The views of a scene show one set of named points, each view turned or mirrored, and shifted as a whole, with a little noise and some points left out.
In the rows, zero is written as 128.

Scene 1
View 1
mepu: [132 103 109 167 119 125 146 147 143 153 122 164 110 161 137 104 110 141
 154 167 116 128 123 110 143 146 134 122 138 160 139 139 147 148 127]
rire: [115 124  88 154  97 123 100 160 155 138 167 150 104 165 135  99 127 124
 153 149 110 128 149 154 164 165 178 140 105 176 104 130 187 151  99]
fil: [146 108 100 157 145 144 164 143  98 104  86 186 164 178 131 117  81 140
 174 151  89 116 133 125 175  87 115  80 117 154 116 128  70 168 170]
Giram: [136 101 117 168 124 110 155 120 144 148 113 177 112 184 141 120 128 143
 152 177 144 126 113 115 155 142 130 112 163 193 164 134 146 149 139]
zanuv: [134  97  81 163 128  90 127 167 133 128 107 114 135 177 189 100 105 167
 165 140  75 134 115  99 154 144 170  93 113 166 121 124 130 136 139]
butu: [145 130  76 169 127 107 162 178 133  96 128 146 130 168 141 127 106 148
 176 135 111 121  94 118 172 139 150  91 110 160 127 118 121 159 121]
Nutak: [ 88 119  88 183  97 111 118 165 152 147 146 122 100 155 138 101  82 141
 166 137  92 117 116 119 132 176 147 150  95 130 114 134 170 154 109]
tuku: [167 122 106 153 121 137 158 186 153 123 152 179 110 148 108 121 139 126
 152 172 129 135 110 126 161 151 146 102 135 170 139 139 140 153 103]
kape: [102 134  52 156 117 117 121 130 106 110 122 162 124 192 184  95  96 146
 176 101 112 110 168 146 198 113 186 131  86 163  80  96 179 156 124]
dazaf: [117 118 115 183  99 117 161 149 164 154 136 147  88 154 113 112  97 137
 163 165 135 122  85 111 135 174 111 144 136 157 154 147 161 155 111]
misu: [154 119 111 165 126 120 142 193 162 118 169 179 115 149  93 151 152 121
 144 187 128 127 102 131 139 171 147  91 144 161 158 137 128 159 107]
lovel: [ 84 127  90 172 112 155 130 124 114 142 123 192 110 164 119 101  71 121
 167 134 113 101 165 143 154 121 125 157 100 122  99 124 161 171 130]
pon: [122 127  84 169 100 120 151 155 147 140 135 143  92 160 148  92  97 144
 169 133 125 125 114 117 164 155 148 146 111 160 117 130 183 149 101]
gora: [161 115 102 133 105 156 149 135 130 123 111 165 137 179 136  72  99 130
 171 152 103 141 141 154 206 106 135 114 111 217  95 146 128 155 137]
guluf: [182  97 104 155 145 109 158 196 145 121 124 156 132 157 148 127 146 153
 148 176 105 142 100  94 149 146 160  64 147 171 153 135 109 138 126]
buzo: [129 129  72 170 134 116 142 185 130 117 147 173 109 151 141 131 123 140
 158 139 123 116 132 110 150 147 173 110 114 124 125 109 160 153 102]
Zezit: [109 119  63 169 115  89 135 139 123 119 107 122 124 192 191  98  89 163
 180 112 100 118 120 118 178 135 167 118  99 172 107 109 158 150 133]
fakun: [142 124  80 163 144 116 162 154 116 111 121 193 122 172 150 132 126 144
 160 141 136 114 135 114 171 120 162  94 131 151 133 104 143 155 124]
rav: [117 131 102 184 118 140 168 170 141 135 142 184  94 135  93 126  93 124
 163 155 134 109 110 112 133 152 114 138 122 111 139 134 149 167 105]
Teku: [157 106 116 166 126 139 165 187 142 128 120 157 130 143 104 116  95 135
 162 175  91 131  95 107 138 141 110  95 126 142 139 152  93 156 133]
kesat: [126 102 130 172 115 151 154 149 142 155 118 176 117 146  94 107  85 126
 157 181 103 123 117 117 128 140  92 128 134 137 139 157 115 161 140]
sati: [145 127  72 162 143 109 171 150 104  74  94 161 164 194 152 132  89 152
 190 127 101 112 105 130 195  99 136  67 106 174 118 111  79 170 158]
View 2
rav: [124 134 164 123 138 103 158 152 134 131 115 135 146 115 124 145 146 119
 119  99 140 121 137 127 178 123  95 113 179 129  55 147 194 106  75]
lovel: [159 119 191 158 154 119 203 139 155  97 126 109 132  92 116 161 134 123
  89 133 153 137 118 125 155 153 106  78 177 152  71 104 172 132  70]
Teku: [138 151 128 117 105  71 152 138 148 101 145 111 121 149 125 145 146 127
 158 111 121 151 136 138 144 101  85 129 145 135  80 162 193 114 110]
guluf: [152 133  97 116 129  88 140 116 147 145 136 123 109 171 155 131 136 162
 178 113 141 141 107 128 130  82  89 145 129 125 115 167 162 114 135]
buzo: [145 107 156 147 156 120 156 109 134 142 106 140 122 128 162 138 147 153
 131 112 172 127 107 122 149 109  76 111 183 124  90 145 163 117 101]
kesat: [134 149 146 120 121  79 176 168 156 109 156  99 133 122 105 145 135 119
 131 109 112 143 143 130 152 126 117 114 141 145  67 146 189 115  85]
sati: [184 163 132 137 132 113 158 103 167  71  79 114 109 150 122 164 149 135
 174 166 171 155  93 157 125 104  56 113 130 140 119  98 199 160 157]
pon: [158 113 156 157 114 120 151 115 126 155 125 154 141 111 140 165 138 113
 112 136 157 115 110 124 133 136 115 114 174 152 108 141 158 115  76]
Giram: [152 141 109 120 149 116 167 159 157 170 124 117 137 131 119 142 125 137
 143 130 135 116 109 131 139 121 144 137 112 148 118 127 164 125 112]
kape: [197  97 176 185 154 150 185  80 149 114 101 135 114 106 149 175 134 139
 101 170 193 134  74 126 117 142  92  82 178 155 127  90 142 149 101]
zanuv: [167 126 142 179 108 103 152 100 149 138 138 125 109 139 157 132 141 148
 166 137 161 141  98 126  70 122  85 111 141 155 139 148 160 136 122]
butu: [156 137 134 140 121 110 141 106 138 118  96 136 121 141 146 155 155 130
 154 139 165 136 109 145 132 103  70 127 159 133 111 138 183 133 126]
tuku: [142 114 105 103 134  99 155 124 132 138 130 130 124 146 149 162 144 135
 124 120 137 135 121 133 175  90 110 146 158 123  93 157 158 105 104]
fakun: [169 128 140 128 172 128 161 116 154 134  96 131 120 141 141 146 131 158
 146 130 169 125  90 126 155 109  87 113 149 129 100 118 164 130 120]
rire: [143  75 138 165 132 121 186 109 124 146 140 125 125 103 170 168 154 130
  74 140 159 135 116 129 134 122 127 122 184 142 118 142 129 118  86]
misu: [105 110  94 109 141  96 159 145 128 151 120 115 127 140 165 140 168 144
 122 104 139 136 142 142 171  81 108 160 158 111  94 170 166 107 121]
dazaf: [122 136 138 135 109 103 150 162 126 169 129 136 155 111 123 147 148 104
 123 113 131 109 139 132 144 133 131 134 154 148  93 156 184 110  77]
Nutak: [127 107 177 187 102 106 163 129 125 143 136 132 138  92 152 143 161 114
 106 119 155 128 135 126 105 144 101 104 188 154 101 156 172 121  74]
Zezit: [179 123 162 192 114 128 158  95 144 134 111 136 122 113 146 155 144 126
 139 160 179 129  90 133  79 142  90 100 154 164 143 117 163 149 111]
View 3
kape: [127 175 154  84 165 127 106  89  54 123 127 131 129 122  57  80 114 107
  89 112 134 140 119 134  93 190 119 207 112 108 110 145 153 110 157]
dazaf: [151 136 105 147 141 150 158  93 115 154 143 184 120 130 151 103 131 105
 134 149 120 147 153 132 110  92 141 151 118 179 147  98 114 143 135]
misu: [169 160 128 176 150 175 120 127  87 172 162 186 131 126 128 123 128 147
 166 154 170 149 120 122 126 122 102 108 120 186 153 102  89 113 142]
Zezit: [151 156 142  93 164 152 140 115  75 104 121 139 127  92  91  86 130  98
  84 111 127 151 137 143  94 179 116 201 114 145 116 137 147 139 131]
lovel: [ 98 168 129  93 122 120 119  61  90 140 153 137 113 149  93 109 100 123
 133 135 106 146 131 144 111 131 162 160  96 125 131 115 165  98 158]
zanuv: [155 158 139 120 150 179 148 138  86  98 144 127 119  83  99  99 147 116
 105 108 143 172 144 155  99 176  91 177 122 176 133 149 139 146 122]
fil: [130 171 146 104 140 174  98 152  97  81 165  87  74 100 120 138 116 125
 146 159 160 139 118 159 134 187 149 145  71 143 156  93 162 108 143]
mepu: [137 145 125 147 137 155 132 108  94 133 158 143 108 128 129 105 137 116
 137 142 136 161 141 139 109 122 124 165 115 171 159 123 123 131 141]
pon: [144 154 117 129 151 145 146  85  95 149 135 169 123 135 108  79 135  96
 110 124 136 140 149 134  98 129 125 179 131 145 124 125 129 138 150]
kesat: [122 155 112 137 115 158 136 101 124 128 175 138  88 132 143 130 120 124
 164 159 133 156 149 154 120 103 154 128  97 171 163  95 134 124 140]
buzo: [154 159 132 140 143 162 130 114  75 167 140 167 136 135  95  95 143 134
 128 114 143 136 116 128 130 161 109 142 128 159 127 133 153 104 152]
tuku: [159 165 124 170 154 170 115 124  94 163 161 167 111 137 122 105 135 123
 155 150 184 135 130 127 119 131 111 133 125 161 148 106  99 123 155]
gora: [125 186 138 117 166 149  93 111  97  99 168 108  76 121  97  99 110  93
 138 160 192 142 146 148  84 155 129 186 101 113 142 107  97 137 159]
rire: [132 178 134 131 154 135 126  68  74 160 154 175 141 134  73  88 113 125
 129 122 147 165 142 129  79 123  97 167 135 141 120 141  91 124 150]
Teku: [151 162 114 144 131 188 140 140 128 121 168 139  89 110 141 126 136 123
 158 148 164 144 146 158 131 137 134 116 104 178 151  95 134 132 135]
rav: [140 150 105 140 123 153 142  92 112 172 148 178 118 151 132 110 129 124
 148 142 124 126 134 134 138 113 154 119 112 163 137  95 153 108 152]
butu: [172 164 131 124 162 179 131 143  93 127 132 157 118  99 111 105 133 115
 119 133 163 127 126 140 123 177 118 143 111 156 123 104 139 126 138]
guluf: [173 151 135 175 151 198 124 169  90 130 162 138 105 105 133 113 162 129
 146 139 186 154 127 140 128 163  88 141 123 192 164 124 113 135 134]
fakun: [151 148 146 140 156 158 104 135  62 142 139 136 117 131 114 102 141 123
 123 138 152 132 102 123 133 176 122 167 107 152 151 121 148 102 155]
View 4
misu: [144 208 140  78 147 165 162  96 152 157 152 161 130 139 170  85 136 152
 127 126 133 166 139  88 116 162 120 127 128 121 137 107  83  76 106]
fil: [174 161 109 139 150 112 120 164 180 121 103 105 126 151 111 147 124 146
 139 124 138 152 162 101 107 189 125 106  54  71 135  59 137 121 135]
mepu: [150 156 144 101 140 149 127 127 158 129 151 152 131 125 125 110 146 150
 154 123 144 146 143 113 125 119 106 118 105 127 140 106 121  94 148]
tuku: [146 181 151 100 140 148 155 124 141 149 144 161 120 137 158  95 126 152
 126 126 130 158 135 106 112 149 130 124 125 115 152 114  92 103 112]
dazaf: [115 166 162  66 138 160 134 113 144 131 166 199 130 124 129  98 144 151
 153 114 166 129 120 110 126 118 100 117 102 132 159  90 121  82 155]
guluf: [172 164 112 119 147 128 153 108 174 141 170 145 116 123 156 120 100 166
 150 127 132 171 161 115 109 147 124 134 125 126 117  90  95  95  81]
Nutak: [136 161 160  62 124 168 123 160 184 134 146 177 107 122 114  77 176 121
 154 140 195 107 139 104 126  87 102 129 118 102 116 104 139  77 144]
lovel: [141 161 162  90 125 156 110 179 160 133  87 121 126 142  97  91 190 132
 137 138 162 116 144  91 129 132  95 106  79  84 150 123 152 106 191]
buzo: [144 168 145  85 122 147 151 142 170 154 117 134  99 122 134  73 143 172
 141 154 163 124 161  95 120 137 103 133 129 105 124 126 124  97 110]
sati: [159 160 107 138 138 122 152 155 205 113  96 110 115 164 111 134 111 172
 130 149 159 134 164 109 111 178 139 107  75  71 125  22 147 127  99]
Teku: [160 179 125  96 157 123 123 135 159 143 162 173 118 128 145 126 120 125
 151 103 154 156 140  98 100 170 118 125  80  94 135  81 108  87 122]
Giram: [140 157 137 114 143 158 144  92 157 114 149 140 153 137 123 119 134 182
 148 124 124 158 141 122 135 124 108 105 105 152 153  81 120 101 151]
Zezit: [150 127 139 117 115 153 143 165 212 108 119 132 109 140  92 102 147 165
 147 165 180 107 156 132 130  85 123 116 121 103 112  63 160 116 118]
zanuv: [173 135 117 119 130 140 134 149 217 116 156 137 110 124 112 116 134 148
 162 148 168 134 166 129 121  93 122 131 123 111  90  71 137  99  98]
fakun: [149 158 133 116 127 138 155 131 169 137 103 109 117 136 124  99 128 195
 137 153 140 136 166 105 124 153 108 119 112 112 138 104 132 117 117]
pon: [132 142 171  92 118 158 140 155 159 130 136 170 108 128 117  85 150 153
 142 143 169 112 133 124 126  92 118 121 126 115 148 106 136 109 139]
gora: [172 145 154 154 136 146 131 177 162 110 116 130 136 165 118 129 142 121
 114 129 122 158 129 136 114 118 164 103 103  91 158  81 121 143 144]
rav: [120 183 158  61 135 143 130 136 134 156 130 173 111 121 133  87 148 152
 147 120 167 121 135  82 116 163  89 121  87 101 160 120 125  84 153]
kape: [151 133 160 124 101 162 145 196 200 118  70  95 107 153  87  79 174 162
 122 181 167 102 159 122 134  90 129 112 127  84 123 102 164 135 138]
rire: [150 168 174  93 118 188 145 158 171 135 127 145 124 146 129  65 184 126
 121 152 150 136 134 116 130  79 132 122 152 113 130 128 114 100 138]
View 5
kesat: [116 155 147 108 124 161 137 131 155 141 130 110 145 145  76 129 107 142
 154 196  72 138 138 137 133  49 151 123  74 126 136 112 133 114 109]
Zezit: [134  79 156 101 158 116 116  80 134 142 119 108 150 130 131 178 142 142
 134 148 118 120 154 127 149 143 130  86 150 141 148 107 185  94 162]
mepu: [122 140 135 103 143 139 125 126 144 152 114  94 150 148 110 147 107 131
 156 167  97 139 139 123 132  85 152  97 103 121 139 111 140 120 137]
pon: [123 132 155  98 151 120 125 120 153 122 117  87 151 144 141 148 129 139
 159 160 127 124 144 128 144 126 154  89 107 119 159 134 173 121 136]
buzo: [122 129 122  84 138 108  95 127 168 128 120 119 139 130 136 132  93 118
 151 162 106 108 142 141 125 145 160  74 116 124 144  90 164 125 118]
gora: [162 120 158 110 150 210 147 123 157 133 120 120 164 151 102 167 111 120
 123 128 116 155 173 134 124  70 135  83 130 125 128 120 197  76 140]
Nutak: [117 119 161  91 141  91 144 102 143 107 147  78 143 132 144 140 137 148
 149 191  95 122 127 130 151 126 165  95  90 117 168 127 158 108 125]
Giram: [125 145 126 124 159 166 108 127 135 189  92 104 159 146  98 148 105 126
 159 149 106 142 123 106 137  87 148 101 101 110 123 109 136 140 164]
zanuv: [125  97 126  82 169 108 128  85 135 154 128 103 130 147 130 176 125 121
 137 161  75 130 160 123 127 115 127  78 151 145 147  97 154  89 173]
butu: [118 126 130  86 172 144 101 107 168 142 128 152 127 134 116 138 124 120
 143 159  90 102 154 143 127 124 129  87 125 138 140 104 183 113 152]
rire: [148 125 148 102 146 134 147 126 153 106 136  77 164 136 165 142 105 116
 135 146 119 143 122 121 135 134 181  59  95  91 152 118 178 105 132]
fil: [135 102 138 107 128 192 107 101 160 163 123 171 142 127  53 156 103 128
 117 166  68 126 171 152 121  65 114 109 136 158 109  70 167  78 123]
misu: [115 178 101  91 171 159 111 147 176 146 135 133 131 141 129 100  83  95
 155 165  69 121 112 129 112 105 169  70  73  98 133 103 146 142 143]
dazaf: [103 166 148 108 158 134 126 128 148 145 120  92 145 149 115 125 131 146
 176 184 103 123 123 120 149  91 156 115  69 110 155 144 143 147 141]
Teku: [108 160 123  82 155 159 127 125 170 143 140 137 121 153  87 126 108 121
 154 190  52 122 157 145 114  59 133 104  96 140 138 111 144 109 130]
guluf: [114 156  85  74 182 146 106 128 162 172 116 131 119 162 115 142  88  91
 156 156  62 126 159 128  98  89 133  70 131 135 131  92 138 122 168]
kape: [161  64 167 110 122 131 111  96 144 119 112 109 174 113 138 176 117 138
 116 128 149 127 154 136 148 162 150  71 152 128 137  89 209  81 124]
tuku: [125 172 117  89 163 167 115 149 179 137 121 124 139 153 124 120  90 103
 157 151  96 128 143 134 112  95 158  73  94 110 136 116 163 130 135]
sati: [131  93 136 103 164 184  90  84 162 166 124 192 135 120  77 154 124 124
 117 149  82 103 166 150 129 110 104  97 151 159 115  78 196  88 156]
lovel: [142 102 180 122  86 141 124 120 150 112 123 104 174 113  97 144 108 161
 130 175 124 132 135 146 154 107 165 112  92 121 136  98 172  95  78]
View 6
dazaf: [109 163 138 133 166 144 126 149 136  70  80 145 109 123 146 175  93  74
 160 145  95 120 133 131 103 136 144 107 120 113 152 158 110 129 174]
pon: [ 89 120 142 107 154 135 112 119 132  77  98 138 123 132 160 126  98  69
 144 137 122 133 126 112 101 111 151 118 137 139 142 141  97 132 168]
tuku: [148 130 141 142 148 100 142 121 130 102  97 133 131 154 143 150 109 117
 164 130 112 121 123 126  95 108 134  94 109 134 176 140 135 105 195]
lovel: [ 92 130 134 145 123 108  91 138 183 111 128 164 133  95 134 142 105  68
 140 109 140 174 165 105 134 121 157 134 167 163 127 152 111 135 157]
guluf: [126 146 168 137 148 104 166 121 142 132  90 110 125 173 134 128 127 123
 160 127 102  92 118 147  94  79  89 104  88 105 181 105 136 117 180]
kesat: [125 167 130 167 148 117 134 158 170 118  84 154 110 108 127 181 103 104
 160 130  97 149 154 111 135 119 113 130 132 111 151 153 134 128 169]
mepu: [107 148 145 135 158 120 125 129 157 111  90 146 116 134 137 150  95  93
 150 118 116 126 133 128 108 108 119 117 122 113 155 136 111 128 160]
Teku: [130 159 144 159 135 116 163 155 153 122  84 124 117 131 131 154 134 114
 171 151  84 132 145 114 128  97  97 128 114 115 162 131 148 123 185]
zanuv: [ 63 142 166 103 143 135 135 116 164 127  94 112 125 154 135  86 135  84
 154 135 113 118 128 136 108  65 111 136 108 121 151  96  95 133 143]
kape: [ 59  92 153 102 122 117  88  82 161 122 135 131 154 126 151  74 126  63
 128 100 162 152 147 124 120  82 166 138 147 180 133 114  80 120 148]
sati: [ 84 129 165 153 101 127 152 101 150 161 113  85 162 112 144 105 184  91
 143 117 109 116 180 159 157  78 122 156 103 148 160  97 125  96 174]
fil: [103 138 153 177 108 109 149 116 174 178 111 113 146 101 132 132 158 110
 141 104 111 139 184 135 168  82  95 163 120 132 156 110 138 106 168]
buzo: [108 128 169 124 126  96 125 137 148  96 133 130 137 159 137 113 121  76
 149 126 129 121 129 133  84 106 136  93 136 156 152 123 127 140 182]
butu: [ 99 131 163 129 122 127 147 122 133 112 108 101 143 139 147 111 153  84
 155 141 103 114 144 141 116  92 133 123 109 147 158 114 124 115 182]
Nutak: [ 76 152 143 102 148 137 108 159 166  72 100 150 112 136 131 118 109  60
 170 161 109 155 126 104  96 106 158 117 142 145 132 143  96 151 153]
gora: [114  98 113 137 147 122 124  71 145 145  79 131 138 111 159 126 117 126
 145 110 131 157 145 100 151  73 137 155 114 139 163 129 103  81 163]
misu: [155 160 147 148 149  93 144 144 146 101  99 135 132 167 121 158 117 116
 182 135 106 113 124 148  80 114 148  72  92 135 186 141 142 105 195]
fakun: [105 122 172 143 125  99 128 109 145 127 129 121 149 141 144 124 124  85
 129  95 137 106 147 155 107 106 124 108 125 145 158 116 125 118 178]
Giram: [107 155 148 145 169 126 125 107 149 123  83 139 123 129 142 170  92  95
 139  94 121  99 143 166 110 118 127 111  97  99 169 133 100 105 159]
rav: [126 150 149 153 133 110 129 166 143  80 117 147 123 120 139 170 108  72
 154 138 105 135 148 119 107 141 139 102 150 144 143 157 142 141 194]

In a view up to two points have been moved. Name them for each view, in the order of its rows, or write -.
view 1 => -
view 2 => misu, Zezit
view 3 => Teku
view 4 => fil, kape
view 5 => pon
view 6 => zanuv
